Points on a hilly landscape, in no order, each with its height.
A climber steps from a point to whichever of its 3 nearest points has the largest rise for the distance, and stops where none of them is higher. Distance is the straight distance between rows; heights are no part of it.
k652 height 40.5: 80 123 89 93 77 83 102 116 95 79 91 97 111 111 108 102 137 81 91 89 133
k567 height 35.6: 97 102 77 105 104 85 104 134 103 76 85 90 121 104 91 115 137 75 77 93
 133
k551 height 28.1: 99 125 84 79 101 95 98 86 119 96 124 74 115 109 94 123 105 89 82 88 79
k203 height 31.6: 111 98 95 63 110 90 106 87 95 114 109 90 92 82 101 124 70 104 100 116 88
k727 height 58.6: 100 87 93 116 94 100 117 102 91 103 51 107 104 89 133 96 80 112 142 127
 104
k47 height 52.7: 113 86 83 92 95 79 114 127 83 92 64 105 94 74 92 106 103 73 115 111 123
k943 height 60.8: 93 112 113 100 80 85 113 116 77 124 69 106 78 99 114 103 71 82 125 110
 87
k425 height 30.4: 114 59 118 113 106 115 96 99 108 102 139 110 83 75 61 78 112 114 89 92
 93
k909 height 39.1: 100 104 99 88 105 105 92 105 109 85 124 85 121 115 80 103 130 92 63 83
 117
k132 height 52.3: 80 127 97 126 85 104 98 112 103 108 70 128 112 114 129 90 95 103 125 99
 94
k118 height 55.2: 83 94 89 123 75 99 107 134 81 75 58 114 105 111 120 84 116 84 116 97 130
k684 height 32.5: 94 105 67 108 127 86 98 107 111 66 109 72 120 101 95 120 138 98 72 96
 135
k351 height 57.7: 98 124 110 87 81 112 80 75 109 109 135 91 126 127 107 105 80 105 75 84
 75
k861 height 65.9: 111 99 78 109 114 86 105 82 105 104 73 84 95 70 113 103 85 114 122 115
 98
k624 height 67.4: 88 89 110 130 121 120 97 108 112 110 104 122 107 120 99 72 119 120 95 72
 108
k692 height 41.5: 106 111 107 79 108 99 99 90 96 103 104 103 101 99 105 121 98 110 105 112
 95
k462 height 55.3: 98 91 122 111 96 120 106 92 92 126 101 116 89 109 115 94 84 119 117 97
 103
k335 height 50.6: 84 117 110 123 100 110 103 108 117 125 82 117 112 116 108 87 88 124 120
 81 88
k650 height 30.3: 110 91 99 120 116 100 97 111 118 100 105 95 101 93 68 91 113 104 75 88
 113
k866 height 60.0: 99 79 113 123 115 136 90 91 106 93 125 117 107 114 102 77 121 126 98 93
 119
k934 height 28.7: 99 111 69 71 109 91 111 104 97 53 120 78 112 101 103 119 136 82 81 96
 134
k939 height 30.9: 121 80 109 86 113 126 98 75 91 96 127 94 85 98 111 107 96 95 104 122 93
k115 height 67.9: 94 90 92 81 69 76 107 127 60 96 54 110 81 92 116 107 77 68 129 127 94
k250 height 41.0: 100 109 89 108 108 103 93 95 124 106 113 101 114 102 84 101 101 107 72
 89 90
k585 height 68.2: 109 45 139 120 106 119 117 98 82 122 94 120 62 96 84 70 82 114 122 99
 106
k327 height 72.6: 96 106 115 97 82 109 94 91 110 101 138 108 105 126 97 93 107 106 73 84
 100
k301 height 40.7: 101 111 99 119 112 96 78 91 132 96 126 85 122 114 84 100 131 117 82 87
 102
k904 height 36.8: 72 123 69 119 80 79 97 133 102 91 75 100 117 99 97 99 119 88 91 99 115
k990 height 56.8: 107 80 102 104 100 100 112 114 89 85 80 113 94 86 93 88 116 96 102 92
 124
k336 height 36.3: 98 101 106 126 106 104 84 99 116 92 150 95 111 123 64 77 125 109 57 79
 102
k665 height 57.3: 100 84 137 89 91 116 100 89 70 106 110 123 73 121 110 84 85 109 117 102
 108
k536 height 29.2: 120 73 108 108 116 127 81 61 113 95 148 86 92 79 80 76 112 124 109 128
 87
k848 height 49.1: 101 87 135 87 105 106 117 90 86 132 99 115 69 95 96 97 64 94 116 94 85
k703 height 23.8: 116 87 78 75 119 108 101 78 104 71 122 73 102 88 99 123 117 91 89 116
 123
k330 height 48.4: 93 104 116 116 87 90 109 114 114 132 83 108 93 106 91 90 86 119 116 78
 75
k969 height 28.8: 101 108 106 84 95 94 99 92 85 101 72 98 92 93 119 113 71 113 133 127 88
k930 height 46.7: 99 86 108 99 108 118 81 83 103 92 107 109 97 101 120 91 108 116 97 109
 117
k516 height 37.1: 109 107 104 107 103 96 93 90 121 120 100 98 107 104 98 92 80 120 109 97
 81
k326 height 61.6: 94 98 122 98 89 109 109 106 74 110 99 126 98 116 104 86 104 99 105 98
 116
k627 height 53.6: 87 112 90 117 94 105 111 112 107 80 65 114 115 115 124 91 116 111 104
 103 122
k759 height 15.1: 112 87 91 101 109 86 107 100 111 107 101 96 95 77 68 115 116 88 91 92
 103
k894 height 19.4: 123 84 83 54 125 111 118 84 87 78 132 73 91 83 95 117 110 65 90 110 106
k483 height 50.8: 97 63 126 121 119 137 91 70 91 103 121 108 83 98 114 73 108 136 115 106
 112
k606 height 16.3: 112 83 118 79 98 121 87 48 117 109 142 76 96 92 102 108 90 138 104 116
 64
k365 height 34.9: 98 103 80 104 121 84 103 108 109 90 110 87 112 111 78 104 125 98 74 85
 122
k33 height 60.1: 94 103 102 88 90 90 104 120 80 108 73 106 101 93 109 106 107 76 96 97
 109
k137 height 26.5: 93 95 117 76 94 90 105 95 71 109 79 108 81 108 134 103 67 106 140 130 95
k595 height 64.4: 87 121 94 98 79 87 100 109 97 107 76 102 104 100 119 101 83 76 103 104
 84
k408 height 44.8: 101 105 102 120 98 84 116 113 102 119 67 107 95 87 81 93 84 92 116 89 74
k211 height 45.0: 95 108 98 112 108 119 73 87 112 74 138 90 118 119 99 90 131 108 83 99
 112
k680 height 21.5: 90 122 86 97 94 78 101 116 110 102 103 92 123 108 81 116 101 77 68 92 87
k982 height 47.1: 114 81 135 100 102 117 102 73 87 107 136 101 84 104 91 90 83 117 102 100
 87
k210 height 37.5: 116 79 120 108 111 120 89 87 98 94 139 105 93 99 73 86 101 122 89 99 87
k186 height 18.4: 107 109 82 93 116 85 106 92 115 101 108 68 97 91 73 118 113 85 83 97 91
k269 height 40.3: 82 139 81 108 96 78 97 102 120 99 76 95 134 105 115 115 106 94 104 98 88
k790 height 56.3: 81 110 95 114 64 82 106 133 76 93 66 112 100 118 107 102 99 67 99 96 112
k205 height 70.2: 110 90 95 73 105 98 113 101 76 96 85 93 82 78 109 116 88 91 110 120 111
k854 height 45.9: 89 116 113 88 81 115 88 80 100 103 111 109 100 122 137 97 82 108 111 99
 96
k316 height 45.2: 81 131 94 97 83 97 98 103 100 84 104 97 111 117 114 110 112 90 94 99 112
k695 height 54.1: 93 67 120 80 94 106 102 106 67 97 83 117 78 97 114 85 98 101 126 103 123
k21 height 67.5: 106 86 110 110 93 99 120 119 87 110 86 129 90 99 84 94 95 104 111 89 110
k573 height 64.2: 104 101 95 107 85 85 106 119 77 109 46 99 91 77 118 107 68 82 128 125 89
k46 height 66.3: 86 115 84 84 67 77 92 118 81 100 61 100 103 87 137 109 70 71 121 118 85
k905 height 15.0: 102 117 64 116 118 69 102 113 127 102 84 72 126 93 84 118 109 94 81 84
 83
k276 height 8.8: 118 91 74 93 128 85 101 91 129 103 102 72 101 64 67 116 94 103 94 91 87
k814 height 17.7: 119 80 95 108 112 114 91 73 136 110 153 87 86 91 61 93 85 119 96 98 44
k732 height 56.2: 111 106 106 75 96 113 81 81 111 89 149 82 107 110 105 107 106 104 81 102
 106
k770 height 32.9: 110 87 89 96 123 113 91 93 102 73 95 92 103 75 104 99 121 116 96 113 129
k220 height 44.9: 100 118 75 127 98 65 108 131 115 94 49 88 109 87 96 108 99 70 91 104 88
k198 height 53.7: 77 136 119 104 73 98 97 111 97 105 82 130 104 138 136 94 89 93 123 87
 107
k837 height 70.7: 108 115 83 99 118 87 89 89 143 113 119 72 114 95 66 108 102 108 72 91 80
k709 height 51.5: 87 96 124 96 87 124 94 84 87 89 110 118 96 125 134 90 113 116 102 103
 122
k826 height 64.0: 105 125 76 68 96 76 102 109 87 100 78 94 91 89 108 131 74 69 111 122 78
k702 height 54.0: 104 113 86 78 94 99 100 118 81 79 80 87 97 92 119 109 101 90 105 109 116
k305 height 27.2: 113 117 79 95 103 95 101 101 117 106 85 90 105 77 93 116 98 100 100 101
 89
k949 height 27.6: 116 86 94 115 125 112 81 84 129 93 142 88 108 84 72 93 107 130 81 99 86
k783 height 52.1: 76 113 121 121 71 99 113 117 98 132 87 127 100 129 118 89 88 85 104 78
 77
k113 height 72.9: 88 70 122 123 99 119 109 122 88 125 101 127 79 115 92 75 104 106 107 75
 105
k263 height 39.9: 110 99 129 90 92 114 97 97 97 127 133 116 84 110 83 101 79 104 93 86 71
k817 height 3.7: 121 92 91 87 128 101 95 61 124 113 123 67 99 69 94 114 82 120 103 113 73
k324 height 48.2: 96 75 115 98 102 112 96 92 82 96 96 117 84 84 103 79 95 115 123 114 122
k698 height 50.7: 97 96 107 89 104 107 98 100 78 84 77 120 87 105 130 106 95 112 117 127
 134
k506 height 50.4: 84 115 110 127 95 94 103 115 101 112 91 116 106 118 87 98 107 96 90 77
 97
k394 height 54.9: 93 117 86 124 66 70 102 134 79 94 59 105 100 92 117 92 90 68 102 108 95
k761 height 31.0: 108 81 114 87 98 113 90 85 93 95 163 99 101 113 71 94 123 89 68 92 80
k649 height 37.9: 116 111 78 71 110 106 93 79 108 94 127 74 111 92 100 129 97 98 90 109 82
k439 height 17.1: 101 112 67 105 113 78 99 104 123 81 81 78 122 80 104 105 108 97 91 112
 117
k442 height 18.7: 115 74 113 114 119 104 108 99 107 121 103 109 72 80 70 89 81 113 103 87
 86
k387 height 56.7: 72 112 121 110 84 122 98 107 86 96 90 136 104 130 131 83 104 113 108 89
 122
k914 height 56.9: 95 114 127 91 94 98 114 96 90 120 93 113 97 113 112 93 70 103 114 100 79
k501 height 10.9: 112 101 67 83 118 85 108 106 106 92 103 78 107 93 82 116 127 71 87 100
 112

For each start below, name the point where the climber stops.
k330 => k113
k854 => k115
k501 => k327
k516 => k113
k904 => k115
k848 => k115
k324 => k113

Call two points neighbours if one is among the 3 nearest of the other. Go from one point of each pair to the other, from neighbour to neighbour, staying as high as possible. Name the lowest point that can't be avoided.
k982 / k205 => k263
k861 / k115 => k727
k113 / k861 => k990
k837 / k327 => k250
